Points, in no order, along strands that fork, close into loops and pass close to each other.
In the rows, zero is written as 128.
Two points are linked if the straight distance between their rows is under 194. Some points are linked to none.
J480: [ 69 126 134  80 155  97  86  70 130  99 166  78  93 134 109 195 139 148
  93 143 118 137 172 168 127 106 122 149 119 124  88 109 137  82  94  99
 108 135 143 131 161 136 109 135 142  86 103 137  95 110 100]
J460: [155 139 132 138  66  94 119  97 132 132 137  90 148 116 133 122 154 100
 178 129 130 114 135  68 107 159 136 171 100 167 148  95 147 117  93 126
 120 109 127  89 153 134 108 179 128 162 119 159  81 131 141]
J330: [112 153 128 109 151 108 135 143 113 101 150 149 147 146  80 126 134 168
 128 157 117 182 129 120  98 109 147 119  80  96 132 162 187 106 175 129
 158 183 135 169 161 118 121 144 158 133 142 150 155 147 125]
J564: [133  96 115 194 111 111 127 156 138 149  86 181 167 121 174 116 144 159
 153  81 122 122 139 139 132 129 176 126 136 151 144 194 120 130 113 130
 116 109 150 143  80 132 220  80 167 129 115 133 133 130 144]
J681: [189 134  91  89 123 170 179  96 141 185  96 133 100 144 153 104 127 149
 110 131 112 115 111 150 138 144 120 110 192 152 138  58 101 120 137 107
 130  92 115 143 142 155 128 126 145 151 111 172 103 119 124]
J548: [155 173 159  94 152  92 107 155 126 153  94 112 165 144  98 144 133  87
 105 132 147 160 128 139 112  83  93 120 128 142 117 142 105 180 181 155
 144 172 137 164  76 115 107 110 165 130 132  78 147 145 111]
J850: [ 91 100 107 179 130 113 118  66 117 146  62 141 128 117 180 144 107 162
 171  96 103 106 180 114 154 100 191 153 141 133 135 142  70 131 126 111
 113 114 123 106 137 108 154 146 148 120 132 172 122 124 113]
J408: [ 98 138 129 163 113 130 152 152 171 124 169 103  95 110 103 136 135 126
 173  95 207 127 188  96 152 200 113 147 121 145 133  55 136 155  96 146
  70 105 111 122 120 176 132  72 107  78 157 105 105 149 132]
J593: [156 170  94  97 115 142 115 154 140 136 137 106 173 119 158 105 168  52
 113 118 135 112 134  98 115 128 130 118 136 124 139 142 164 176  83 129
 124 145 170 113 116 145  77 140 108 168 152  94  88 104 153]
J701: [139 179 210  51 139  98 130 119 132 121 133 106 173 105  99  87 145 157
 151 170 147 149 108  68 106 103  76 133 138 135 126  87 105 178 117  91
 121 107 136 134 117 122 131 127 141 172 105  70 134 135 114]
J323: [ 92  80 188 132 181 135 158  84 150 119 137 152 112 125 126 147 100 164
 109 137  98 105 148 150 116  68 132 135 155 164  97 115  72  81 169 145
 188 102 125 126 125  75 146 102 157 105 105 168 157 118 102]
J729: [ 82 124 117 176 132  71 101 164 116  89  71 155 186 110 133 123 150 132
 130  79 121 157 174 126 131  87 175 141 104 105  91 180 164 148 145 124
  68 110 173 108 122 144 147 118 176  95 118 121 114 121  91]
J256: [ 90 120 127 157 160 160 139 133 131 104 174 137  73 141 113 150 113 118
 135  99 182 179 151 171 157 157  96 100 123  91 106 121 151 143  64  92
  99 173 116 107 138 161 147  81  58  75 139 116 165 146 101]
J16: [145  94 159  87 155  95 127 135  85 104 136 102  63 145 126  69  57  99
 104 101  99 129 174 121 147 114 136 125 104 111 126 126  97 137 156 126
 199 114  69  97 121  99 122 158 104 112 114 164 123  92 118]
J560: [136 123  84 154  66  89 138 131 126 156 113 163 127  91 127  95 154 187
 154 148  93 145  73 140 141 151 127 131 121 152 181 141 176 130 127 149
 101  73 113 135 140 144 182 132 183 154  97 160 103 167 154]
J366: [ 85 116 127  82 137 114 126 125 164 107  92  94  80 123 100 123 103 174
 135 154  94 123 185 148 110 134 181 152 168 115 112 127 112 143 109  97
 135 117 110 106 145 150 120 151 155 109 114 145 154 130  79]
J956: [153 107 154 125 157 108 162 112 113 145 110 125  76 141 134  91  92 116
  93 130 107 106 150 152 128 100 141 143 155 156 105 104  96 106 184 173
 182  83  76 101 128  75 140 144 136 137 121 180 147  93 116]
J638: [200 171 137 120 140 105 183  94 153 204  63 161 118 107 119 104 141 129
 110 117 150 110  77 119 172  92  34 101 177 171 107  89  48 178 134 135
 113 124 121 107 144 164 111  97 121 168 124 125 150 120 158]
J62: [166 162 189 109 117 120 139  90 121 146 146 131 148 193 147 127 165  77
 120 140 136 103 130 109  99  80  94 130 133 159 142 101  80 114 134 161
 157 136 135 154 138 109 106 122 126 173 132 145 135  66 178]
J819: [125 137  94 172 143 109  80  62 132 182  54  80  86 134 155 214 121 160
 160 156 148 151 145 170 112 139 158 213 144 149 117 107 103  83 126 133
  92 145 140 110 131 151 139 141 165  91 143 168 135 121 148]
J818: [ 94 141 120 117 174 162  67 166 152  88 137 104 146 148 108 174 122 120
 122 151 175 171 151 143 135 134  96  94  79  68  86 171 163 154 137 105
 115 199 170 162 122 161 106 108  77  88 128  66 156 148 114]
J350: [ 75 126  73 135 145 218 115 127 132  94 176 102 158 114 149 190 156 137
 128 140 134 133 116 165 166 188 138 132  95  99 104 191 159  86 144 104
  96 137 157 123 155 193 131 130  71 113 139 108 128 153  97]
J828: [189 123 138 174 153 145 170  86 143 190  38 133  87 145 145 207 120  97
 112 186 150 116 109 181 116  62  90 140 142 200 128 114  84 102 140 179
 154 110 121 136 108  99 144  91 118 137 124 173 216  97 153]
J363: [151 106 126 144 137 143 173  73 129 152 123 149  38 125 162 139  89 172
 132 107 130 146  65 190 156 137 136 134 134 120 102 108 118 117  53 102
 143 146 119 118 158 150 141 101 100 135 114 186 137 102 139]
J380: [ 66  90 135 167 140 185 125 153 169  69 210 133 127 116 106 151 114 133
 158  82 158 136 169 115 164 181 126 107 104  90 113 120 150 114  87 116
  82 136 122 117 142 165 163  96  56  79 153 104 156 160  84]
J186: [121 107  98 163  87 130 132 164 133 105 192 126 131 116 143  90  67 105
 165 122 118 120  94 105 177 192 165 112 119  71 176 131 178 131  88 131
  68  89 121 105 137 116  96 157  83 142 161 109 145 144 101]
J232: [ 71  93 212 122 138 170 153 100 142 111 157 160 130 146 146 162 148 163
 130 151  86  81 181 119 118  68  93 137 149 164 149 118  94 119 179 128
 190  82 142 151 126  84 154  90 114 104  87 143 113 144 138]
J116: [167 112 131 198 117 146 167 135 154 163  50 142 147 150 156 136 165 118
 149 113 150 108 130 154 105  93 135 111 141 195 175 160 121 120 105 156
 144 123 139 179  94 127 202  94 131 145 126 158 176 114 176]
J992: [132 115 120 163 144 105  95 108 146 182  55 103 117 115 145 166 108 175
 152  79 145 113 160 152 123 141 139 181 130 164 134 124  71 120 128 134
 126 114  97 120 118 131 183 124 149  96 122 138 124 124 144]
J43: [197 161 146  92 142 117 163  64 123 185  72 138  79  85  99 125 134 139
 111 138 169 129  86 121 129 123  76 163 165 153 107  69  37 148  86 108
 126 136 114  88 100 170 103 104  96 158 115 102 151 108 132]
J858: [157 214 123 116 109 152 154 100 149 189  97 140 144 100 145  97 167 124
 129 101 172 117  93  85 191 114  23 107 159 137  92  95  73 208 106 129
  71 148 158  94 133 170  97  83 126 147 150 102  89  95 158]
J136: [125  79 101 156 127 186 166 106 109 114 107  64 109 153 171 132 141 137
 140 186  90  85 102 148 128 101 169 120 123 180 181 134 128  78 174 122
 132 111 119 166 138  93 144 180 137 156 105 199 153 128 180]
J615: [ 80 154 124 116 151 153   7 118 117  92 137  61 118 155 109 166 158 108
 144 149 137 166 193 101 119 155 122 157 113 114 149  93 145 135  99  83
 139 155  99 115 109 181 126 161  93  98 127 100 107 165 113]
J629: [146 113 115 116  99 132  78 188 103 121 170 152 199 137 155  91 114 127
 145 100 118 150  50 108 119 178 133  86 131  96 152 164 165 120 170 171
 144 122 137 119 110 116 154 135 120 179 153  54 138 158 143]
J933: [128 104 181 120 110 122 224 120 101 164 157 200  71 152 137  97 112 143
 105 112  64 113  79 168 151 107 118 105 154 143 133  80 116 106 127 114
 164 115  85 155 138 108 150  90 129 141 110 217 131  88 101]
J640: [145 165 106 149  59 100 157 126 145 154 128 127 139  99 151 107 167 121
 168 113 140 129 113  76 140 179  96 160 111 149 151  94 171 155  63 143
  64  83 131  79 129 195 121 117 111 157 119 138  71 142 145]
J165: [ 98 125 119 139 158 109  97  67 123 147 139 101 132 125 105 189 151 128
  95 139 178 119 136 181 123 115 114 153  98 142  68 159 140  90  97 119
 114 134 152 121 143 145 110 122 123  61 130 111 106  70 135]
J957: [111 129  62 138 146 136  97  71 126 188  96  94 108 130 162 189 129 180
 123 132 130 161  74 181 141 148 162 150 153 129 131 132 136  77 157 132
 103 133 152 124 149 136 127 156 173  94 148 164 143 126 131]
J284: [166 101 173 142 128 107 217  89 114 134 121 157  53 151 161 119 116 138
 136 123  97 125  80 156 132 109 112 136 107 147 105  96 125 112  95 126
 152 141 121 114 161 137 156 111 108 181 100 215 145 117 143]
J804: [129 115  92 154 161  79  83 128 108  91 121  98 152 132 119  92 135  53
 122 125 129 146 118  83 130 119 161 123  78 141 111 192 195 129 145 157
 138 204 149  99 125 112 107 153 155 100 136 123 144 100 141]
J721: [123 137  66 138 123 101 123 147 103 148 106  90 152 105 128  88 111 107
 125 125 141 135 104 156 118 146 195 130 159  90 139 136 108 146  95 111
 125 127 107 130 102  94  79 150 148 108 164 135 133 114  84]
J414: [118  97  76 122 135 198 148 182 133 103 129 150 148 109 150 115 137 143
  90 134  73  87 109 136 138 114 142  84 129  97 153 176 175 109 219 157
 148 101 138 131 150 132 121 135 134 176 117  85 115 171 130]
J998: [101 160 211  72  79 108 157 116 130 131 188 129  83 122 127 132 164 141
 152 164 116 112 130 124 143 107 110 125 117  99 145  88 101 122  68  77
  82 110 136 137 131 125  92 138 113 156  96 136  69 112 113]
J737: [131 152  84 111 122 138 116 117  89 131 158  56 120 120 108 104 146  55
 134 159 145 131 138 139 102 162 165 138 133  93 170 110 122 110 100 103
 134 125 126 144 107 101  69 182 128  98 155 176 113  62  87]
J815: [105 174 117 102  76 154 122 125 162 126 194  89 157 129 148 143 183 105
 148 128 156 115 141 115 125 139 134 130 123 119 128 127 141 142  60 122
  83 133 200 158 116 161  99 141 117 147 121  91  69  91 135]
J156: [117 158 147  89 118 128  90 170  83 121 151 114 210 135 112  62 153  68
 138 132  89 163  93  71 116 119 105 104 121 103 141 119 168 177 181 150
 164 150 127 170 101 106 123 141 153 149 136 107 113 133 120]
J46: [133 173 149  63 138 126 163  77 157 148 139 113  63 104  93 128 140 110
 105 139 188 145 120 118 150 144  75 154 148 141  81  30  93 149  59  75
 124 158 120  98 119 192 125 103  81 133 146 110  90  97 116]
J357: [102 142 127  72 132 144 189  90 129 111 161  89  59 149 118 152 149 152
 112 195  92 136 150 162 137 128 110 157 127  98 110  89 161  88 128  80
 116 146 174 153 177 150  95 136 147  95 105 169  81 129 103]
J18: [102 114 161 124 127 111 145 155 145  80 192  67 120 119  98 137 146 147
 174 157 164 168 126 117  86 174 125 117  85 116 112 149 157 125  93 121
 120 167 164 173  95 113 111 129 116 123 163 108 177 152 125]
J619: [155 103 167 129 125 121 100 175 142 154 133 160 158 161 131 108 102  97
 109  93 107  71 161  85 112 126 102  91 147 142 152 153  99 164 102 152
 179 111 119  98  48 108 168  95 115 145 137  66 130 129 136]
J170: [ 90 103 124 142 115 128  75 165 116  87 185 154 185 107 126 112  77 156
 175 121 112 120 128  90 132 191 165 125 113  77 168 148 184 142 131 132
 101  81  91 102 117  99 122 163  99 120 160  93 145 162  96]
J309: [ 74  94 119 124 118 170 172 135 124 103 188 193 100  77 127 163 102 198
 131 147 115 106  93 169 108 127 126  97  88  94 127 184 159  48 121 110
 110  99 140 140 175 133 181 157 123 142  89 140 106 151 141]
J454: [124 155 208  76  94 131 167  94 140 111 139 153 115 125 144 116 150 147
 128 171  97 114 137 156 109  68 122 121 142 126 177 113 109 101 105  97
 134  82 135 180 128  85 108 138 124 171  84 130 112 122 134]
J783: [ 56 103 176 157  67 108 157 155 127 134 187 170 153 133 137 124 139 172
 185 157  74  82 161  86 100 142 159 132 117 139 191 143 116 125 102 114
 127  90 137 181 111  77 154 136 142 121  83 111  87 115 131]
J871: [135 123 153  71 133 150 133 183 102 133 176 153 137 135 128  85  79 106
  96 118 154 105 125 144 142 139 128  52 167  92 115 137  94 110 128 120
 180  92 121 154 113  93 118 134 121 143 122  72 132 117 107]
J685: [ 98 115 108 163 138 106  82 145 159 118 135  82 166  87 112 155 107 132
 169 147 177 141 161 128 102 191 167 152 134 154 134 124 135 120  98 151
 109  71 101  99 111  88 120 160 148  51 154 130 162 149 120]
J468: [ 86  84 129 137 124 115  79 162 119  88 180 140 196 107 158 133 101 137
 162  88 120 116 112  84 151 157 110 126  89  94 129 182 159 132 169 166
 137 120 138 110 129 119 150 126 103 135 147  79 107 165 134]
J950: [180 156 130 143  90  91 196 125 146 162 140 135 132  98 118  66 140 111
 159 102 153 134  73  82 140 157  73 123 101 127 123 100 151 169  88 168
  82 121 149  95 146 168 118  86 136 163 136 146 129 122 165]
J959: [112 123 124  90 139 137  54 130 153  81  90 107 103 136 118 159  99 140
 132 120 108 152 213 122 127 142 150 158 129 127 128 123 120 140 101  76
 146 171 130 114 135 147 142 135 110 109 137 121 121 159 103]
J325: [134 139 102 183 166  75 100 114 125  88 114 110 150 134 113 133 129 114
  94 149 133 147 119 133 131 119 150 169  74 154  86 188 200 121 150 142
  95 159 146 110 172 120 133 155 142 103 135 140 142 128 171]
J799: [155  98 104 167 147 142 109 194 137  70  92 137 203 111 134 145 139 135
 120 103 102 149 140 110  93 160 174 145 121 154  89 185 191 155 191 141
 118 162 189 136 117 152 162 141 173 106 164 102 155 172 139]
J80: [133 129 167 171  70 117 166 124 125 122 114 183 172 161 132  92 136 127
 120 136  83 104 101 116 126  87 149  92 146 157 166 114 140 135 176 151
 156 101 105 163 150  94 151 112 129 180 113 169 156 116 164]
J360: [ 62  88 143 186  90 192 184 124 118  95 114 231 159 137 134 114 167 156
 148 152  65  73 151  97 115  74 131 108 150 133 201 160 120  97 183 106
 155 109 134 164 114  95 194  84 133 108 105 173 130 174 141]
J142: [119 133  80 139 129 156  83  92 115 127 149 115 128 157 153 157 110 154
 145 101 102 159  97 146 131 187 155 151 135 122 137 137 127  93 119 108
 138 125  94 119 133 150 146 173 117 125 136 157 120 153 132]
J261: [141  79 115  86 177 117 102 133 103 114  98  90  36 149 102  99  70  85
 113 119 142 168 160 124 153 133 115  91 109  83 112 119  94 140  97 104
 170 173  82  97 115 130 118 128 102  81 120 136 135 103  96]
J505: [143 156  80 158 119 150  61 172 129 134 119 123 160  96 151 151 147  96
 148  86 177 184 104 153 151 170 125 136 111 105 129 142 135 159 102 149
  57 154 156  94  90 158 113 118  98 113 158  74 117 148 137]
J866: [147 155 146 100 157  80  79 141 131 133  51 133 136 159 114 128 121 110
  95 141 131 152 180 113 155  85 100 134  97 124 102 139 159 168 180 151
 140 175 135 126 129 129 119 126 149 148  88 115 137 147 114]
J172: [150 163 142 124 136 140 109 135 141 155 104 138 124 143 116 130 106  83
 132  80 198 133 135 118 139 118 101  99 138 109 122 109  75 179  69 112
 150 177 133 110 106 148 110 108 111 153 140  75 124  95 136]
J467: [167 141 109 103  87 125  98 171  86 122 148 134 183 120 136  64 134  91
 126 116  80 163  30  93 121 142 154 121 163 128 158 107 151 165 182 176
 137 136 122 145  87  96 120 113 155 158 147 107 128 145 155]
J221: [176  96 118 138 167 159 127  69 148 201  74 126  78 119 130 185 102 107
 120 149 159  84 148 170 105  93 106 164 134 170  92  89  58  90 111 152
 176 116 125 109 127  95 119 111 122 143 136 147 152  67 153]
J24: [104 106 169 189 128 166 180 115 125  88  84 190 146 140 124 125 152 153
 114 146  76 102  95 117 112  63 156 108 151 155 187 135 124 111 234 138
 137 136 107 175 145  88 173  96 139 141 137 184 190 157 162]
J562: [ 86 123  91 110 125 165 112 145 129  69 138 103 154 114 120 126 130 118
 140 153  93 119 163  98 151 140 151 107  98  73 137 122 183 132 162  96
 114 141 156 141 174 105  73 168 127 113 143 137 109 128  82]
J157: [125 114  96 118 115 169 162 155 119 101 107 104 134 145 154 106 150 109
  96 161  73  93 153 104 139 104 134 122 112 115 115 149 207 145 204 133
 132 138 148 134 152 131  92 143 132 153 144 129 107 136 136]
J8: [ 72 100 111  97 136 141 164 123 113  76 143 167  68 102 102 150 115 203
 113 146  84 124  91 193 105 117 184 130 112 107 114 166 154  47 127  98
 119 113 127 124 172 114 143 164 176 117 117 173 126 152  97]
J459: [239 138  80 181 123 122 149 159 116 165  74 157 141 159 115  87 145  74
  68 122 129 102  88 131 125 130 123 129 131 174 132 110 134 164 175 189
 156 177 130 137 133 140 109 104 150 151 154 135 187 121 184]
J462: [140 143 138  66 125 185  97 162 143 126 195 128 133 125 133  99 104  89
 123 120 190 103 126  84 134 145 109  73 158 109 128 100  63 164  93 110
 153 138 110 128  71 145 109 134  98 136 136  41 100  88 119]
J694: [ 92 110 103 190 114 100 107 183 141 139  93 137 177 105 161 123 161 126
 145  49 141 146 159 142 120 115 142 162 111 136 114 155 121 156 121 158
  68 110 169 122  80 141 159  83 155  97 143 103  97 100 103]
J175: [206 170  85  84 141 149  94 100 134 187  48 113 129 105 117 136 112 125
  93 147 138 131 109 127 115 125  87 164 155 160 134  85  74 162 123 132
 116 136 109  79 113 153 116 148 129 150 139  96 109 121 153]
J119: [126 131  76 142 149 195  57 178 138  99 119  96 177 140 150 183 156  79
 122 115 153 150 131 156 161 177 138 139 101 101  93 175 167 143 132 113
  91 165 149 104 130 176 139 130  64  91 143  73 126 140 109]
J301: [ 90 121 111 121 101 123 102 124 109  94 172  69 160 125 125 149 163 119
 152 156 111 141 175 101 139 155 176 145 116 114 152  97 151 117 126  90
 108 121 144 170 153 105  65 183 156 100 131 154  94  96 100]
J200: [152 156 149 138 108 102 157 115 112 146 136 113 155 169 156 100 125 104
 128 117 124 138 115  95 148  83 135 128 120 107 135 112 119 147 158 172
 136 148 119 143 134  95 107 131 131 172 139 151 149 112 153]
J321: [ 92 125 151  88 114 107 101 114 118 119 129 147 133 119 133 133 135 172
 117 158  90  95 134 169  96  91 165 116 151 139 152 140 108 111 108  88
 142  46 107 145 121  92 110 171 169 157  75 104 128 122 114]
J657: [214 173 138  88 131 124  94  97 130 174  61 130 139 106 109 114 147  49
  84 153 128  95 124 116  87  97  77 172 145 168 138 106  93 127 155 155
 152 119 118  86 110 139  91 175 114 170 121 122 125 110 176]
J23: [168 136 146 118 170 128 123  70 163 191 122  91 102 137 121 188 110 117
  95 134 174 102 129 169 131 109 105 151 139 148  78  95 108  99 107 121
 128 109 159 136 138 114 103 118 131 100 136 135 114  75 154]
J259: [137 101 103 160  87 112 164 116  93 174 122  93  89 110 132 122 143 147
 169 164  95 108  65 147 150 135 156 133 124 158 171 148 105  87 136 147
 109  98  96 161 112 103 149 143 158 153 108 183 113 147 152]
J898: [207 128  75 208 136  85 151 122 136 169  74 137 117 133 115 112 107 108
 105 134 140 145 104 165 145 127 136 138 151 149  91 141 117 149 158 194
 119 159 135 131 129 136  99 100 176 141 154 151 177 139 144]
J529: [149  89 120 138 130 137 162 127 112 117 180 123 120 153 126 119 145  95
 111  77 137  78 115 117 117 131 109 106 100 152  90 171 136 101 105 148
 182 157 131  98 114 129 166 109 123 149 134 138  97  89 158]
J734: [ 72 104 109 140 136 136 147  88 129 104  86 111  88 116 137 158 102 192
 154 114  76  78 167 120 129 119 200 164 157 131 112 125  99 101 138  95
 100 129 103  97 139 122 154 152 161  84 108 171 132 149  95]
J5: [131 146 122 130 132  92 117 127 103 128 132 177 130 124  98  80  96 164
  98 137 107 169 105 123 131 138 168 125 143 107 128 106 168 113 203 138
 142 133  73 135 165 105 109 158 173 136 123 175 140 143 120]
J537: [ 42 141 122 143 127 143  51 145 112 100 162 106 151 116 121 169 146 127
 168 122 134 174 159 114 132 193 139 153 119 112 172 121 139 125 127 100
 105 144  75 127 110 149 157 136  82  60 158 103 114 183  74]
J220: [100 104 167 110 142 107 156 134 114  95 188  98 100 118 120 141 131 166
 141 149 137 152 121 140 117 105 132 126 107 100  95 137 132 102 147 115
 153 125 134 171 127  99 119 143 137 138 142 125 156 132 119]
J962: [ 88 104 112 104  96 137 157 147 114 101 174 133  92  96 113 110 125 167
 119 152  53  92 103 167  93 129 199 116 141 126 160 175 138  71 115  89
 123  92 116 144 132  97 108 170 175 122 117 150 110 101  76]
J663: [142 170 130  78 114 127 115 143 102 128 150 168 166 112  89  69 103 189
 118 143 113 181  96  75 101 173 144 135 143  98 146  80 142 126 164 113
 131 102  92 161 158 104 114 162 137 133 154 143 124 149 117]
J812: [179 179 177  69 127 115 153 167 123 110 123 134 174 132  86  55 143 131
  85 150 120 135  82  73 108  96  73  97 155 130 124  88 130 167 172 141
 116 112 126 121 137 132 115 119 150 169 107  93 153 138 151]
J77: [158 113 147 183 143 112 149 105 129 142  55 163 130 177 149 166 142  92
  97 139 163 103 103 177 132  44 148 110 151 164 146 159 115 100 161 156
 162 138 135 149 140  81 154 110 146 161 109 168 203 117 172]
J748: [182 148 158 126 102 120 115  84 126 130  96  93 136 118 153 130 170  96
 143 155 109  72 151 124  99  87 135 167 133 189 169  91  96 119 126 146
 142 103 117 127 126 123 110 155 121 178 100 174 115 113 183]
J610: [ 99 113 105 139 191 101  87 108 125  75 142 123 167 117 119 183 128 140
  88 135 151 149 123 162 140 130 136 126  88 153  45 203 169  86 157 115
 112 135 175 107 162 134 143 149 138  79 114 109 154 122 153]
J730: [105 180 148 109 139 139  49 173 138 111 151 137 170 136 111 137 135 111
 147 132 185 200 137  79 124 162  71  86  97  88 133 110 171 180 123 113
 108 183 142 158 128 140  95 111  96 108 136  89 132 159  95]
J516: [ 70 167 154  72 102 130 164 115 119 127 195 133  75 114  95 133 143 155
 143 147 119 169 128 136 127 109  98 121 117  93 133 108 161 118 112  89
  88 150 156 150 158 137  93 126 113 134 113 140  39 133  80]
J790: [ 92 157 158  86 133 111 133 119 160 147 169 118  83 112  99 155 152 143
 140 101 224 130 181 128 141 134  79 137 126 145  78  69 121 162  78 104
  78 120 137 124 127 160 117  77 110 110 135  79  63 120 115]
J567: [132  89 140 133 154 127 136 166 120 136 156 191 127 160 149  97  86 134
 106  93 113  93 135 114 150 135 146  78 160 104 144 150 107 137 115 134
 202 102  92 124 104  93 160  93 105 124 115  88 119 135 123]
J224: [142  85 168  39 157 156 108 152  88 111 178 126  82 151 116  92  70 118
  80 116 135 126 143 137 135 115 111  81 156 140  88 111 106 107 140 123
 219 111 100 130 136  98 121 153 125 109 105 136 115  94  91]
J509: [115 104 120 142 117 153 139 145 129 111 132 160 141 133 155 143  97 147
 123  77 130 130 162 140 159 123 142  99 143  86  98 162 113 130  81 119
 133 114 128 107 148 131 156  87 107 140 121  91 115 148 122]
J466: [179 176 155 102 136 112 122 136 121 163 115 132 166 144 108 149 141 147
 104 152 134 163  64 142  97 112  74 134 127 132 114 117 116 142 182 162
 112 129 136 145 106 125 131 135 157 160 112  88 149 174 168]
J988: [110 104 142 134  97 112 153 142 116 150 150 200 135 112 121 120 121 182
 131 123 103 121  77 143  92 134 107 112 120 127 125 159 166  86 126 128
 132  79 117 163 138 123 185 122 153 132  90 143  99 146 149]
J389: [ 62 118  89 169 104 151  84 141 108 115 139 135 159 126 163 174 142 174
 169  85 110 160 113 142 122 182 174 145 125 108 157 158 129  97 131 106
  98  96 107 129 111 144 172 144 117  74 128 130  93 152  96]
J766: [ 97 134 130 146 159  92 118 118 152  97  43 150 145 121 123 151 149 148
  86 115 100 112 209 140 130  69 145 144 127 134 103 165 170 143 166 127
 107 138 157 122 162 132 119 120 173 139  92 117 132 134  91]
J822: [217 108 140 113 122 141 131 153 158 148  87 175 100 157 122 124  99  74
  97 100 120  58 153 112  93 113  62 114 149 171 161 112  88 136 143 181
 186  90 107  83  75 145 145 112  84 143 150 109 151 135 168]
J111: [152 105  70 163 151 105 151 143 140 148 107  98 103 123 113 112 103 126
 116 123 159 146 113 180 127 131 158 111 139 107  96 180 105 137 126 161
 121 135 131 128 117 113  86 122 155 123 147 116 174 145 118]
J231: [107 107 148 196  99  85 153 147 162 115 139 108 144 113 130 142 103 152
 179 107 161 124 178  82 136 200 143 166 108 128 141 104 132 140  92 133
  93 100 108 112 141 134 142 123 121  88 139 124 123 148 109]
J39: [109 170 124  92 120 144 125 177 115 122 172 161 178 108 110  64 106 131
 137 148 129 172 112  79 112 155 113  95 133  76 139 114 170 186 131 110
 123 146 133 144 132 133 113 107 124 131 161  91 114 169 100]
J133: [250  97 119 151 144 122 160 140 128 167  68 142  77 147 112 103 106  78
  99 121 109  84 126 143 114 118  76 144 130 183 137 107  82 144 150 188
 192 139 101 118 141 150 118 120 114 146 136 156 179 119 175]
J342: [138 102 129 152 176 109 165 127 106  97 133  84 128 180 140  96 156  52
 101 126  98  93 127  78 132  91 127 118  91 144 102 204 134 132 154 174
 155 190 163 118 119 123 128 130 117 121 148 132 141  94 158]
J813: [ 86 138 150 118 109 134 128 139 154  83 200  59 118 120 127 157 174 115
 176 141 151 130 152 114 126 160 131 122  97 117 159 139 133 129  81 115
 109 161 158 153  99 162 110 119 103 140 130  75 106 136 117]
J41: [150 147 139 128 108 108 157  95 134 157 130 167 115 137 137 128 103 141
 140  89 163 151 140 135 152 119 134 127 146  94 116 113  91 128  49  87
 123 141 104 113 158 139 137 116 102 145 133 138 118 113 125]
J549: [155 117  85 134 177 136 103 128 125 129 116 127  64 140 100 117  91 101
 114 112 176 164 135 159 153 164  92 122 138  88 120 115 116 161  82 113
 125 191 103  85 130 152  93 115  69  68 154 115 176 164 101]

A fork is a point with three links, a tip a point with one. Leave the first point through the second and follow the links. Name the first fork or tip that comes.
J414; J157 | J567
J564; J694 | J701
J812; J466 | J165
J459; J898 | J414
J593; J815 | J39

A tip is a point with one link. Name the tips that can be reached along the links from each point below, in the order of the rows.
J828 | J701, J136, J529
J24 | J858, J685, J950, J360
J111 | J380, J232, J933, J414
J119 | J593, J350, J186, J505
